Each row is a point on a landscape with many valleys, with its height.
A ball rolls from a point to whichever of its 2 nearest points has the largest drop for the distance, and stops where none of them is lower. Distance is the straight distance between rows; heights are no part of it.
kabe: [-27.3   6.6  -6.9  -8.7  10.6  14.8 -28.7   3.9 -32.2   7.5  16.5 -20.2
 -11.0  37.4 -18.7   0.4  12.8 -32.4  -6.1   6.1 -12.1]  (h 674)
radag: [ 13.1 -17.4   5.1  11.6  -6.2   7.9   1.5 -19.9  17.2 -25.3  -6.3  19.4
   0.1 -25.6  28.1  15.4  12.2  13.7 -10.6 -22.2 -15.3]  (h 277)
vog: [  4.9  -8.3 -11.8 -12.9 -11.5  -0.1 -31.9 -20.4  -7.7   0.9 -12.1   6.2
  15.1  -7.8  14.3  -6.7 -26.0  27.2  22.1   9.9  10.5]  (h 381)
gebe: [-32.4  11.7  11.3   0.9   4.6  11.7 -16.0   7.9 -48.0   4.1   9.6   6.2
   4.0  36.3 -32.0 -31.5 -26.8  -6.3  13.7  25.0   3.6]  (h 385)
pibu: [-21.6  19.1  13.5 -17.3  19.1 -28.6  -7.8  -8.6  -5.0  14.6  -2.7 -36.8
 -21.0  22.3 -17.1 -19.2  19.0  -8.4   4.7  18.4   3.9]  (h 524)
zesag: [ -8.7  -3.5 -14.5  12.3  -4.5  26.5  20.0 -23.2  21.4   1.3 -23.5   8.6
   5.7 -48.0  15.5  45.7  -1.3  15.1   4.6  -4.9 -16.1]  (h 438)
fofor: [ 15.5  -7.2 -22.8   5.3  -3.5   4.4  18.0  -4.2  -0.3  28.9  -8.0  15.4
  23.5 -32.9   8.1  15.0 -21.5  22.0   2.8  12.9  13.4]  (h 380)
Poti: [ 20.7  -4.3 -11.9   0.9   3.9   8.9  -2.0 -11.2   4.0 -10.1   8.3  -4.3
  11.1 -18.1  -0.9   9.7   6.2   0.2   0.2  33.8  -7.2]  (h 550)
fesaf: [  2.8  -8.8 -25.5   2.4 -14.4  25.4 -13.2   1.1  -7.1  -1.6   3.0  14.0
  19.2 -13.7  21.2  14.2  -4.6  -4.5   5.1  -2.0 -19.3]  (h 495)
dogi: [-27.4   8.9   7.2 -14.2  12.7 -11.6 -15.1 -28.0 -20.9  12.3  -7.6 -26.0
  -5.9  20.3  -8.1 -11.8   9.2  -0.4  11.1  26.2   9.5]  (h 494)
gav: [-15.1 -26.1 -16.4  14.4 -11.8  -8.2 -10.3   5.3   5.5   5.8  10.1  -4.4
  10.1   0.5 -11.0 -30.5 -21.6  -7.1   3.0  14.9  -5.7]  (h 813)
kiza: [ -1.4   2.9 -18.6 -29.0 -13.8   4.1 -41.7 -11.4 -33.8  19.1   0.7 -16.4
  19.7  29.1   9.9   1.6 -10.7   2.8  24.6  22.9  25.5]  (h 182)
tigu: [-20.2  -6.2 -22.9 -12.5 -22.5   8.4 -10.8   2.0 -19.9  31.2  -2.9   5.3
   7.1   9.9  -2.4   6.3 -10.5   6.4  12.7  10.0   1.7]  (h 283)
Dafil: [ 19.4  -3.8 -18.5  15.8  12.7   9.4  26.0  10.1   0.1  11.5  -3.6  14.1
  13.9 -34.4  15.9  30.7   1.7   4.1 -24.5 -31.1   3.6]  (h 689)
Zadug: [ -6.5 -10.6 -17.2  17.7  -3.0   3.5  19.9  23.1  12.8  12.8   1.4  11.5
   4.8 -14.4 -11.3  -0.8 -16.9 -13.9 -25.9 -22.8 -12.1]  (h 754)
revas: [-20.4  -3.7 -18.9  -2.7  -1.6  10.1  16.6   4.2 -22.6  32.7  -1.8  11.0
   6.6  -2.4 -16.5   8.4 -10.5  17.1   7.8  16.4   1.1]  (h 344)
rap: [ 40.9  -2.3  13.5  -7.7 -19.7 -14.8 -19.2   0.3  21.9 -37.2 -10.1 -11.1
  -2.0   1.5  41.9   0.7  17.4 -13.0  15.9 -15.4  12.0]  (h 374)
niv: [-36.4   6.5   3.7 -22.7   3.1  15.9 -42.0  -1.7 -42.3   3.5  13.4 -19.6
   3.4  52.9  -6.4 -10.1  -0.6 -24.1   0.0   6.7  -2.8]  (h 696)
liti: [ -6.0   2.7   3.2   7.9  17.4  35.1  -2.4  19.3 -39.0 -18.9  20.1  25.6
   7.4  17.2 -47.1 -18.1 -21.3  -6.0  -9.4  19.5  -7.5]  (h 492)
miba: [ -0.9 -14.5  -5.9  -9.2 -16.3   4.4 -13.9 -38.5  19.4   0.3 -19.6  -4.7
  -3.4 -45.8  20.6  53.1 -20.8  39.3  28.9  22.1  -5.1]  (h 591)
resik: [-37.3  15.9  19.2 -25.9  -5.1 -33.8  -8.9 -29.3   8.9  22.4  -7.5 -32.4
  -9.4  27.0  15.6  16.9  30.3 -10.9  11.4  -1.4   2.2]  (h 551)
Gela: [-33.6   7.9   5.0 -15.1   1.5 -22.9 -23.2 -37.3  -2.8  10.2   0.9 -31.8
   1.4  14.3  13.3   0.8  16.6  -3.7  18.2  16.5   3.2]  (h 522)
Fal: [-17.5  17.5   7.6 -28.4  -0.4  -1.9 -46.7 -23.5 -20.8  -1.5   6.7 -27.0
  20.9  39.2  30.3 -14.0   3.9 -17.2  13.0  27.4   9.6]  (h 739)
zib: [  7.7  13.9  -8.7   6.1   8.0   0.0  10.1 -12.6   1.0   4.4 -20.7 -17.5
 -16.5 -27.3  -0.3  13.4  17.1  10.4  10.6  -7.5  -3.1]  (h 648)
Mub: [ -3.4 -23.8 -15.6   6.9  -6.5  14.5  -3.4 -11.2 -13.1   9.8  15.6   5.6
   4.2  -2.2  31.1   5.4  10.5   3.8  13.3  -6.7  -6.5]  (h 534)
Pega: [-28.6  17.9  -9.1 -16.7   4.5  18.6  -9.7 -33.2 -33.6  11.2 -20.3  -5.9
   5.3  -5.9  -9.3  17.9   0.7  25.0  20.9  29.3   0.1]  (h 469)
latim: [ 33.7  -8.9   9.2  12.2 -23.3 -19.1  20.4   5.2  46.1 -21.2 -13.9   4.4
   9.5 -35.8  30.5  37.0  11.3 -22.6   5.7 -34.1  11.2]  (h 703)
tiz: [ 31.4  -5.4  -4.9 -17.2 -25.5 -26.3  -7.7  -0.3  12.0   1.6 -16.5  -5.9
  -7.7  -9.4  16.2   1.1  -1.0  16.8   8.9 -16.9  30.2]  (h 329)
Nofe: [ -9.2  -6.2  -8.7 -18.2 -19.3  -5.6 -27.0  -0.7 -11.0  18.6  -3.1 -10.4
   0.0  25.6  10.0  -0.8  -7.5   4.3  13.0   5.7   8.9]  (h 225)
Bisi: [ 40.3  -0.9   9.1  23.5  -2.3 -10.0  29.4  12.4  44.5 -19.8  -2.3  -5.6
  14.6 -32.8   7.3  26.9  12.8 -32.2 -10.9 -27.6   1.3]  (h 677)
fid: [ 14.3   2.7  -4.2  15.9  18.7  16.3   8.0   2.7  -5.5  -7.4  22.5 -10.4
   8.9   0.5  -8.8  -1.2  16.4  -9.5  10.4  35.3 -13.9]  (h 506)
kupo: [-11.3  15.1   6.8   0.2  19.6  12.8  -5.6  23.1 -26.1  -5.0  19.2   1.3
  -8.4  28.4 -31.8 -29.9 -17.3 -10.0   2.9  25.3 -12.9]  (h 439)
Kuvaz: [-20.3   2.0   9.3  11.3 -13.6 -15.2  17.1  -6.6  14.7  -4.1 -20.1  -3.8
 -12.1   2.3  24.8 -20.1  11.1   7.3  25.8 -29.7  -5.5]  (h 774)
bak: [ -1.6  11.1   2.2  15.8  14.6  10.7  49.7  25.4  18.4  20.1  11.7  26.2
   2.8 -17.0 -24.0   7.8  -9.3   6.8 -14.6  19.0 -12.5]  (h 751)
napok: [-11.1   8.6 -18.3  16.5   9.3   8.2  18.5 -25.0   0.3   6.7 -28.3  -8.1
 -10.2 -41.8 -16.0  18.1  -6.2  25.0   3.7 -14.0  -6.7]  (h 690)
zep: [ 22.7  -7.7  10.1   9.6   6.5  -2.7  -2.5  19.9  14.2 -17.8  31.7  -1.8
  10.4  25.6   1.8 -28.4  -2.9 -10.0  -1.1  25.7  -2.1]  (h 502)
Vifit: [ 43.7   1.4  18.3   4.6  -9.5 -10.1  -3.1  -5.3  23.8 -38.4 -11.6   8.4
   7.9 -20.8  48.4  13.5   8.8  -1.4  11.7 -16.2   5.0]  (h 343)
dizu: [  1.7  27.4  -0.2  -5.5  20.7   0.7  -2.5  24.8   9.0  -9.6   8.0  -5.8
  -7.5  17.7 -28.6  -7.3   9.7 -29.1  -5.8   6.3 -25.5]  (h 532)
num: [ 22.4  -0.5  -4.9 -19.9 -15.2  -2.8 -33.4  -3.3  10.5 -20.1  -3.4 -11.9
   3.3  10.2  42.7   4.7   6.8  -7.1  14.8   2.5   1.1]  (h 412)
Kuvup: [-15.1 -13.0 -21.6  22.6   0.5  10.0  10.2  25.2 -32.6  24.4   9.5  14.5
  20.7 -14.9 -38.9 -17.1 -49.2  -9.9  -8.5  -1.8   4.5]  (h 744)
muz: [-22.3  10.3  37.3 -13.0 -10.2 -12.4   2.4   7.8  18.2 -12.2   3.7   5.5
 -14.0  46.5   7.5 -27.7  19.0 -10.1  -2.2  -7.5 -10.7]  (h 814)
ven: [ 30.4   3.6  16.1  10.5   1.0 -24.7  17.1  23.5  22.2 -17.6   5.5  -4.1
 -21.4  -2.7 -24.4   2.2  26.3 -32.3 -20.2 -28.5   6.5]  (h 618)
vid: [ 10.1 -21.2 -10.1  22.4  11.9 -15.5  14.1  -7.9  12.4   1.4  -0.9 -17.6
 -14.8 -35.8  -4.3   1.0  10.5  -4.6 -14.9 -25.1   9.6]  (h 715)
zugap: [ 17.9   5.8 -19.5  -6.9 -15.9   5.8 -21.4   5.1   6.5  -9.6  -7.9  -4.0
  15.4  -0.3  19.3   5.0  -2.3 -12.5   6.3  -6.2 -10.7]  (h 452)
ris: [  7.3  24.1  17.4  21.5  36.2  -3.7  36.7  43.6  17.9   3.9  18.2   2.4
 -20.7 -12.6 -30.9 -21.3 -16.6 -16.3  -7.0  -7.1 -11.4]  (h 729)
kefa: [ 23.6 -12.1  -9.6  14.0  -2.5 -17.3  27.1  -8.0  33.3  21.2 -20.3  12.5
  20.4 -50.7   7.2  27.7 -22.3  23.0 -15.2 -16.9  23.0]  (h 367)
bufed: [-15.9  -4.3   8.5 -10.3   3.4   4.3 -12.0   8.1  -3.6 -13.7   3.3   4.0
 -27.4  24.5 -28.8 -14.0  -5.9  -2.8 -29.1 -19.7 -15.9]  (h 603)
gerak: [-25.6  25.9  -9.3 -11.0   7.8  12.0   5.7  -5.0 -41.1  25.9  -7.5  -4.7
  -7.5   5.5 -18.7  -0.3   1.8  16.9  21.0  24.0   0.1]  (h 415)
tebep: [-17.2   4.0  -2.8 -32.4 -20.4 -10.9 -17.1 -21.0   8.4  18.5 -26.3   2.7
  -6.4   4.9  22.8  29.7  10.4  25.3  25.4 -13.2   4.5]  (h 643)
rugu: [ 29.2 -21.9 -17.8   1.3  -7.8  -7.5  -8.1  -4.2  12.8  -1.4 -18.8  13.2
  10.1 -27.8  16.5   8.0 -26.4  24.7 -13.4 -36.2  20.9]  (h 296)
Nofo: [ 21.5  -7.6  16.9   1.7  -9.4  -3.7  -3.9 -24.0  15.1 -36.5  -8.4  16.0
  -0.1 -24.0  46.4  19.8   3.1  19.6  11.2 -10.5  -6.6]  (h 313)
tev: [ 32.7 -13.9  23.3   5.1 -19.0 -32.4  15.9  27.9  30.5  -9.7  -1.6  -7.5
 -18.3   0.2 -15.1 -14.5  11.8 -29.0 -10.3 -24.9  18.8]  (h 595)
rez: [ 22.7 -26.7   3.7  17.0   1.9 -11.3  -0.5  16.1  21.8  -9.4  30.3  -8.0
   6.3   3.6  -0.7 -27.8  -2.2 -17.8 -10.6  -1.5   9.6]  (h 538)
kul: [ -2.8  34.4  11.8 -37.2   2.9  -4.6 -20.3 -11.2  -2.3  -9.0 -18.9   3.9
   0.6  31.3  13.3   7.5  20.9   5.4   4.6  -0.5  -0.1]  (h 835)
Der: [  4.2   2.3  16.2  -8.5 -21.8  -3.7  -3.7 -24.0  26.5 -18.1 -15.2  14.4
  10.1 -21.0  44.7  31.0   5.5  19.9  24.1   5.4 -15.6]  (h 345)
ror: [-22.3  -6.5  -8.7   1.7  -0.9  -6.2   4.0 -24.3   4.4   5.2 -13.9 -21.7
 -19.4 -11.2  10.2  11.9  24.4  10.0  15.8 -12.1  -5.9]  (h 609)
zamok: [ 20.9 -29.0 -20.3  14.1   1.3  -2.5   8.6  -2.7  12.1   2.3 -16.4   4.3
  27.0 -38.1  14.3  11.7 -33.3   8.1 -31.1 -44.2  21.9]  (h 263)
Nem: [ -0.9  11.4  17.5 -11.0  12.2 -16.5  -4.2  28.0 -19.4  10.2  23.9 -18.3
 -21.3  28.2 -10.3 -42.8  -3.0  -3.9   1.6  17.7  16.4]  (h 507)
lami: [ 11.1   7.4   5.6  15.0  20.4   3.0  26.9  18.7  -0.2  -2.1   8.9  -2.8
 -11.6  -9.8   2.4  -3.1  14.2  -0.8  -8.0 -22.7  -1.5]  (h 614)
malip: [ -7.9   6.6  14.2 -41.9  -8.0  -3.4 -42.6 -42.7  -2.6  -6.7  -4.8  -1.0
  19.1  23.5  18.4  25.9  -3.2   5.8  11.5  48.8  -2.2]  (h 509)
vipan: [ -6.5  -5.1   6.5  14.0   3.8  -0.1  25.5  16.7  -7.6  11.9  14.3  14.9
  -4.3   7.6 -12.2 -29.7 -10.6  14.2  -5.2  11.6   1.2]  (h 199)
lipef: [ -6.6   9.1  -4.2 -13.5   7.9  -6.7 -25.5  13.7 -33.1  12.5   7.5 -30.9
 -14.5  24.9   4.3 -35.0   1.0  -6.7  11.6   9.8  16.9]  (h 552)
Vebi: [ 21.4 -16.2 -18.5  23.7  20.4  11.1   4.1   4.8  -6.2  -6.9  -6.0   8.7
  20.8 -27.8  -2.3  -1.7 -28.6   4.5 -38.7 -28.4   9.2]  (h 216)
rir: [-18.3   1.7   4.7  -3.7  -5.8  -2.9 -12.8 -15.8  13.4  -4.8  -5.5  -1.0
  -0.9  12.4  -9.1 -12.3   1.1  -5.9   8.1  10.5 -17.0]  (h 870)
kupu: [ -9.3  -5.6  14.9  16.7  -8.8 -15.0  10.8 -10.5  25.0 -26.9 -10.8  -0.5
  -6.5 -15.8  26.2  -7.0  17.1  -5.1  19.4 -23.8  -7.1]  (h 753)
fupum: [  5.1   4.6  -3.8 -14.6 -16.2 -19.2  -0.2   0.0   1.6  11.5 -10.1  -0.5
 -13.4  11.4   8.5  -3.3  11.5   9.8   8.5 -10.0  14.4]  (h 284)
Dul: [-26.8  -4.9  -4.8   6.3  -2.6  -0.1  -1.7 -15.4  -8.3   7.4   4.0   0.0
   2.8   9.7 -25.5 -23.1  -9.5  -4.1   6.3  28.5 -15.6]  (h 846)
rarag: [-13.9   0.0   8.3 -16.6   2.5   8.1  -4.3   6.4 -10.7   2.8   4.5 -11.6
 -23.3  32.4  15.3   2.8  30.3  -2.9   2.1 -16.4 -12.9]  (h 794)
bag: [  5.1   8.3  -1.4  -3.1 -12.2  15.6   8.3 -15.4  21.8 -10.3 -20.6  10.9
   5.8 -32.0  26.8  44.4   7.7  15.8   8.4  13.5 -15.4]  (h 387)
Zike: [ 14.4  -8.3 -15.5   9.2   3.5  -9.6  29.9   0.5   6.5  23.5 -10.0  18.3
  16.3 -38.1  -8.1  10.5 -25.6  30.6 -27.4 -11.0  22.9]  (h 324)
dab: [ 31.5   1.4   3.6  10.2   8.5  -5.7  24.5  23.1  33.3  -4.4   9.6   0.1
   0.3 -20.7 -13.5  12.8  12.6 -33.9 -24.3 -14.6  -3.8]  (h 647)
pasa: [  3.9  -9.6 -12.0  14.6 -11.2  -0.1  32.1 -11.9  31.6  11.5 -18.2  13.2
  14.6 -50.5  12.8  39.5  -2.8  17.7  -0.6 -18.0   4.7]  (h 410)
Tefir: [ 17.7  16.1  23.8 -19.5   2.9 -20.9 -10.9  14.4  14.0  -9.4  13.8 -17.9
  -5.3  42.7  13.2 -22.9  27.4 -11.2   9.6  21.0  19.9]  (h 408)
Vamu: [ 17.2  14.3   7.4  -6.6   8.8  -5.5  -2.7   7.0  -3.4  -4.7  20.1  -6.2
   2.1  17.1   1.4 -13.9  20.9  -2.6   9.5  33.2   3.9]  (h 455)
Devi: [-27.0  24.4   1.0 -26.5 -11.7 -24.4   6.0 -13.6   0.3  30.5 -16.8 -28.2
 -16.2  16.9   3.5  23.1  25.8   2.6  18.7  -8.9   6.6]  (h 578)
notug: [  0.9 -13.3 -21.1  -8.3 -16.9  17.2 -43.6 -27.0 -39.3 -10.7 -10.9  10.4
  23.9  -4.5  17.4   6.7 -31.5  23.6  20.1  16.2  12.3]  (h 419)
tesur: [  8.1  -6.2  18.1  -0.8  16.1 -15.3   9.8  38.5 -12.3   7.8  25.7 -13.4
 -37.8  15.3 -16.8 -33.2  -2.1  -3.8 -13.2   2.2  15.5]  (h 465)
ril: [ -9.2  -2.7  -2.7  -1.3 -30.7 -10.4  14.1  -4.1  27.2   9.6 -16.5   8.4
  -9.2 -12.8  15.3  23.4  14.3  12.5  15.4 -42.0  -0.2]  (h 695)
Rala: [ -7.6 -22.6 -13.4   6.7   5.2  -0.2  -6.6   1.7 -15.1  14.0  18.7 -17.7
 -20.4   0.3 -26.3  -3.3   8.3 -10.4  -8.6   0.1  -9.0]  (h 602)
Pufa: [-14.1  12.7  -4.5 -15.5   3.2  13.1 -13.0 -46.0 -12.1   0.9 -21.2  -1.3
   6.5 -16.8   9.0  29.3  -2.3  30.3  21.6  43.5  -3.6]  (h 508)
kob: [ -6.4 -11.0   0.0  -8.1  -8.1  -8.7 -11.0   3.1   5.6   1.9   3.1 -24.8
 -31.7  10.9   3.2   0.7  28.0 -16.1  -5.9 -35.9  -1.3]  (h 769)
Zud: [ -5.7 -20.4 -11.5 -14.3 -31.3  -3.4  -7.6 -19.4  25.1   3.4 -17.9   7.3
 -10.6  -9.9  25.0  37.1   2.0  26.1  13.1 -27.4   3.5]  (h 670)
zarul: [-32.0  21.0  -6.7 -23.2 -12.9  -1.4   4.8 -14.6  -3.3  27.9 -17.5   0.0
  -6.5  17.0  18.0  22.1  21.7  13.5  23.7  -3.6  -5.6]  (h 612)
kisu: [-14.7 -21.4 -20.7  14.2 -12.3  -6.4   0.3  21.4  -9.3  31.1   8.0   3.4
   2.8  -5.8 -25.6 -26.4 -38.5  -5.1  -2.2   2.0   5.1]  (h 780)
sife: [ 35.3  -9.9   0.1  12.4   9.5  12.9   7.9 -11.7  30.4 -13.0  13.0  14.7
  23.7 -28.2  -1.1  14.7  -2.2  -8.1 -12.5  42.1  -5.0]  (h 586)
lin: [-49.9  10.8  25.1 -22.0  12.7   0.4  -9.4  -3.7 -41.6  20.0  13.5  -2.1
 -16.3  56.0 -17.5  -9.6   2.5   2.4 -10.4  14.4  -0.9]  (h 852)
bize: [  2.1 -24.5 -28.2  19.2  -9.6  17.4  10.0 -17.5 -20.5  25.8   4.1  14.9
  26.9 -36.4   9.7  18.3 -26.7  28.4  10.2  12.6  13.4]  (h 426)
baru: [ -2.1   4.6  -0.3  -3.8  10.5 -15.2  -0.4   1.8  -6.0  17.6   8.9 -24.2
 -24.9   6.7 -23.1  -5.6  22.9 -11.5  -4.3  16.3  -4.7]  (h 562)
Dun: [ 11.0 -24.7  -1.6  21.9  20.2  -1.3  -3.7  16.1 -15.9 -14.7  15.9  -5.7
 -16.0  -3.7   0.8 -44.5 -11.1   1.5 -22.7 -22.7  14.7]  (h 93)
Lut: [ -6.8  -2.9 -15.2  26.0  15.8  25.7  14.7  26.2 -35.0   9.7  23.8  20.5
  31.4  -3.3 -28.9 -11.7 -39.1 -10.2  -9.2  17.0   0.7]  (h 708)
puso: [-22.4 -12.5 -19.2 -14.8 -16.4  12.6 -31.4 -20.0 -56.2  10.1   4.5   3.1
  18.6  24.8  -5.1   9.2  -9.2   2.7  22.8  25.3  14.4]  (h 234)
bemev: [  9.7  -7.8 -16.3  24.2   6.5  32.1  -0.2  11.5 -20.0 -12.2  14.7  26.0
  45.2  -4.8 -19.2 -10.9 -31.1 -10.1 -11.7   8.2  -1.1]  (h 673)
sovad: [ 14.1   1.3   8.4 -26.3 -20.9 -12.3   2.2  21.2  10.3  11.0  11.5  10.3
  -4.1  30.2  10.3 -11.3  11.4   3.2   1.6   3.4  14.7]  (h 330)
kif: [-30.9   2.6   6.6 -21.2  -5.7  -5.5 -42.0  -9.2 -12.8   8.7   3.7 -26.7
   6.1  46.7   4.7 -20.3   2.6 -29.8   1.7  15.6   4.5]  (h 718)
neto: [ 24.1  -7.5 -17.5  24.3  18.9  34.2   4.7   4.0  -0.3 -15.8  12.1  21.8
  50.9 -27.4 -12.3   8.7 -27.1  -7.7 -32.9  13.9  -2.5]  (h 644)
Zonu: [ 12.2 -11.2  -9.3  11.3  -7.0   9.1  -1.7  13.5  30.8  -7.5   7.0  13.5
  17.4   2.0 -14.6  -5.1 -11.8 -20.8 -20.6  -3.7 -18.0]  (h 786)
kaz: [-18.8 -11.6 -11.7  -2.2  -5.0   2.6  -5.8 -24.6  -2.5   4.5   1.4 -16.6
   1.4  -8.2  29.2  19.8  18.2   7.2  27.6   2.5 -14.3]  (h 573)
vez: [ 18.5  -7.0  -0.7  13.4  11.6   8.1  33.4   5.3  -5.6   9.8   9.6   5.4
  -4.4 -20.9  10.5  20.4  26.5  13.5 -12.8  -9.3   0.7]  (h 652)
neri: [ 12.0  30.4  27.7 -25.4  -2.2  -7.2  -4.4 -15.0  21.9 -24.7 -21.3   3.6
  -1.5  20.9  11.2  15.6  31.5  -2.6  10.6   8.3  -5.4]  (h 853)
maz: [ 25.4  -2.3  -8.8  14.5  11.9  -4.6  18.2  -9.7  10.2  -7.4 -21.4 -17.1
  -6.7 -43.5   1.1  20.3  14.3  -3.0  -9.1 -21.1  -0.5]  (h 684)
fas: [ 25.2 -15.3  10.6   8.4 -15.5 -23.1   0.2   6.7  28.4  -7.4   9.3  -7.1
  -3.5  -1.3   7.7 -11.3  14.2 -15.0  -3.2  -9.0  13.9]  (h 568)
gofi: [ 17.9 -14.6  -3.5  31.6  25.6  -0.2  13.2  24.3  -0.8  -3.8  13.7   3.6
   1.8 -14.6  -8.1 -22.8 -24.7  -1.3 -33.2 -27.6   9.7]  (h 156)
sem: [ 13.5  11.0 -13.1  10.9  12.3  31.1 -16.6  29.6 -12.0 -15.3  14.9  21.0
   6.5  16.8 -36.0 -10.9 -21.8 -15.2 -19.5   4.8 -13.1]  (h 536)
vizam: [ 18.3  14.5  15.2 -21.7 -13.6 -14.1 -17.3  26.6  21.5  -4.5  13.3  -8.1
 -10.2  50.1   1.6 -24.3  11.3 -13.1  -6.2   1.2  22.8]  (h 372)
fenap: [  3.9  30.6  20.9  15.6  28.8 -13.0  40.6  30.7   5.9   5.2  -1.8  -3.9
 -29.2 -15.9 -26.1 -12.9   7.3 -10.2   4.9  -2.0 -13.8]  (h 691)
Suvub: [-42.0  21.5  37.7 -19.3  10.2  -3.6  -8.1  -4.7 -13.5  -0.6   1.7   2.0
 -14.0  50.3  -0.2 -21.6  12.8  -4.3  -3.5   1.6  -5.2]  (h 834)
nerep: [-46.5  -6.7  -1.3  11.0   1.0  21.8  -1.7  -2.0 -56.7   8.7   8.3   9.1
   7.0  18.9 -28.0 -22.3 -22.8  -2.9  24.7  24.4  -6.7]  (h 337)
gose: [ 23.0  -9.0 -13.8  -3.7 -12.8 -11.2 -22.2 -10.2  12.1 -11.9 -13.8   2.7
   8.6 -26.0  22.5   2.8 -18.9  21.3   1.3 -10.0  15.1]  (h 332)
Zovo: [ -9.3  -2.2   2.9 -21.6 -11.0  22.9 -43.3 -35.6 -29.2 -22.9 -11.8  16.8
  21.9  10.7   5.0  14.4 -21.9  14.6  15.0  36.9  -5.6]  (h 456)
Bep: [ -5.2  -4.2  23.4  14.8  -9.9 -24.7  14.9  37.7  19.6 -14.7  -2.4  -1.6
 -28.7  11.3  -4.4 -37.4   0.6 -23.2  -6.7 -44.8  -0.2]  (h 654)
Nemup: [  2.7 -30.2  -2.0  13.4 -10.9 -19.2  10.1   3.9  21.1   7.6  -0.8 -19.9
 -25.9 -16.4  -3.9   6.9  19.0 -12.0  -9.1 -37.9   1.2]  (h 741)
sof: [ 14.0  13.4  18.6  12.0  30.8  -8.2  29.8  48.9  26.4  -5.1  31.1   6.0
  -5.6   8.4 -39.4 -10.8 -20.7 -18.4 -29.2  -5.4  -5.3]  (h 759)
dobu: [  2.0  -3.3  19.5   5.3   9.1 -11.0  -5.4  20.4  10.3 -20.6   6.3   2.4
 -33.3  14.2 -18.4 -29.5   6.3 -10.9 -22.7 -30.3  -3.8]  (h 628)
simov: [  0.4 -22.4  -5.9  12.0   8.2   5.3  23.0  11.2  -9.6  17.0  18.4  26.1
   4.8  -4.6 -21.4  -9.5 -17.2  18.8 -24.0  -0.2   9.3]  (h 123)
vom: [-36.2  32.8   3.0 -14.0  18.6  -3.1  -9.7 -16.2 -42.2  16.0  -5.9 -17.6
  -2.8  19.5 -21.7 -15.1  -2.2   6.7  14.6  29.8   2.6]  (h 461)
bozap: [  1.9  21.2   7.1  19.4  13.9   7.1  53.4   3.6  14.4   1.5  -9.2  14.7
  -0.8 -26.4 -14.6   0.8   2.0  10.2 -10.2  17.0  -3.6]  (h 707)
mafog: [ -5.0  15.5 -12.5  19.6  15.1  12.2  42.4  -1.6  13.7  22.2 -24.7   5.8
   0.1 -50.6 -12.0  19.5  -2.0  11.5  -9.6  -2.2  -4.7]  (h 737)
pilog: [  5.5 -25.6   0.5  -2.2  -1.9 -10.2   6.6  30.0  -8.2  19.6  12.6  -9.1
 -33.8   8.5 -16.9 -18.0  -7.5   5.4 -23.7 -16.2  19.1]  (h 421)
rukek: [  8.1 -33.1   2.5  17.7   1.0  10.4  19.4  -0.5  11.0  -1.9  15.5  30.1
   6.1 -15.8   0.2  -1.0  -7.9  17.0 -31.6 -13.7  -4.0]  (h 186)
nisu: [ 14.1  23.7  -5.5   0.0  23.3   4.7   5.1  21.0  -3.9 -16.7   2.1 -10.4
 -15.6  -3.5 -16.9  -8.4  10.4 -14.4 -14.6 -11.2 -11.3]  (h 571)
Sevu: [-19.5  11.8  26.9  -1.0 -14.3 -15.3   7.9   1.6  14.7 -12.8 -13.2   2.2
 -18.6  25.4   9.3 -27.4  11.7   1.9   4.2 -27.1  -1.8]  (h 796)
Beku: [ -4.9   5.0   4.9  15.4  13.0   0.4   6.3   2.3 -17.0   1.2  -0.3  12.3
  -1.0   3.9 -11.9 -49.9 -18.2  28.5  -4.2   7.8   5.3]  (h 271)
meza: [-22.3  18.1  -3.6 -12.4  -0.4  -0.8  -7.9 -10.9   9.9   1.8 -12.8  -8.3
   9.7  12.1   5.4  -2.4  14.7 -15.1  23.4  24.4 -23.9]  (h 893)
Tok: [ 12.5  21.9  22.4  21.2  28.3  -2.2  39.8  17.3   9.2 -15.4   9.3  -0.6
 -14.5 -11.8  -7.1  -5.0  25.2  -5.4   3.8   0.0 -12.2]  (h 653)
libal: [-20.6  18.8   5.8 -28.3   5.7   9.3 -22.0 -12.1 -15.4   1.5  -0.9 -14.2
  -4.5  39.9  19.1   7.5  21.3  -2.5  -0.5  -3.1  -1.3]  (h 816)
surik: [ 41.5   2.1  10.9  17.2   7.6   5.0   1.4  -0.9  22.1 -42.2  11.0  13.2
  12.9 -10.4  25.4   1.4  17.3  -4.5   5.4 -10.2  -8.3]  (h 379)
sanu: [-13.5  34.3  13.7  -1.2  22.8   9.3   2.1  27.1   2.4  -4.1  22.0  -2.3
 -12.6  34.9 -31.3 -11.2   3.0 -20.9   1.3  27.2 -20.6]  (h 493)
dozap: [  3.9   2.3 -10.9 -18.1 -10.0  14.7 -24.7 -32.9  -4.8  -0.2 -29.2  -1.0
  10.1 -42.1  21.2  49.4 -21.5  32.9  28.2  36.1  -2.5]  (h 553)
desu: [ 20.4 -25.9  -0.5  20.3   4.2   8.3  18.6 -20.0  21.3 -18.0   0.1  29.6
  19.2 -31.0  15.0  11.5  -7.6  13.1 -29.4 -16.1  -0.7]  (h 231)
Vukab: [-33.7 -14.4 -10.3  -2.0 -19.6  32.6  -9.8  -8.0 -62.0   8.4  12.8  15.4
  18.0  23.6 -25.2   7.6 -14.0   1.0  15.7  21.7  -0.6]  (h 282)
ziv: [-28.7  10.1  16.4 -22.9  -6.5   9.1 -29.8 -42.1 -21.0  -8.9  -8.7  12.3
  21.4  28.9  10.7  14.5  -4.2  13.6  11.1  33.0  -1.8]  (h 484)
tenug: [-31.5 -17.0 -20.9  -3.1  -0.6  12.5 -18.8   9.9 -39.3  21.7  13.8 -18.5
 -11.8  20.6 -26.1  -3.6   2.6 -22.9   1.2  -2.0  -9.2]  (h 642)
Zup: [ 14.6  -0.1  15.3  18.3 -23.0 -19.1  20.8  -8.8  35.4 -20.9 -22.5  -5.0
  -8.5 -29.8  19.3  15.0  30.2 -19.9  22.3 -36.3   2.9]  (h 727)
Naro: [ 13.7  -8.1  -2.0 -12.2 -11.0   2.8  -5.3  25.4  -7.5   8.5  13.9  11.3
  -9.1  24.7   0.4 -17.3  -2.3   9.8 -23.2 -15.0  12.6]  (h 375)
gilag: [ 37.4  -0.8  -9.3  25.0  23.6  16.1   6.5  -4.8  25.2 -29.3   9.5  11.7
  30.9 -25.2  -1.7   5.4 -13.9 -10.8 -22.3  15.1  -4.8]  (h 613)
Ton: [-11.7  -4.0  -3.1   7.5 -19.2  -1.0  26.8  11.7  17.9  10.1  -8.4  15.1
   0.3 -12.2   0.2   6.0   0.1  -1.4  -5.4 -26.2  -8.0]  (h 724)
Tane: [ 38.2  21.6  20.5 -20.9  -4.4  -8.1  -4.7  -8.9  25.4 -34.8 -15.9  14.7
  -4.9  -6.5  11.7  33.2  21.8   7.3  -3.6  -2.6  -7.0]  (h 871)
sib: [ -1.2   3.5  -3.6  -6.1   7.3  17.3 -25.0  20.0 -11.5 -11.5  -1.0   1.9
  -5.6  25.6 -28.0 -19.1 -12.9 -13.7 -23.5  -9.8 -10.7]  (h 575)

Call two points neighbours if one is among the 2 nearest of the other. Go from one point of each pair to the other, from neighbour to neighbour, staying as low as possible. Name the highest point that can't be avoided.
kiza / Zike -> bize
kiza / simov -> zesag
Dun / fupum -> gose
bozap / Dun -> mafog

For each start below, name the point where the ball stops.
sem -> kiza
nisu -> kiza
malip -> Dun
ziv -> Dun
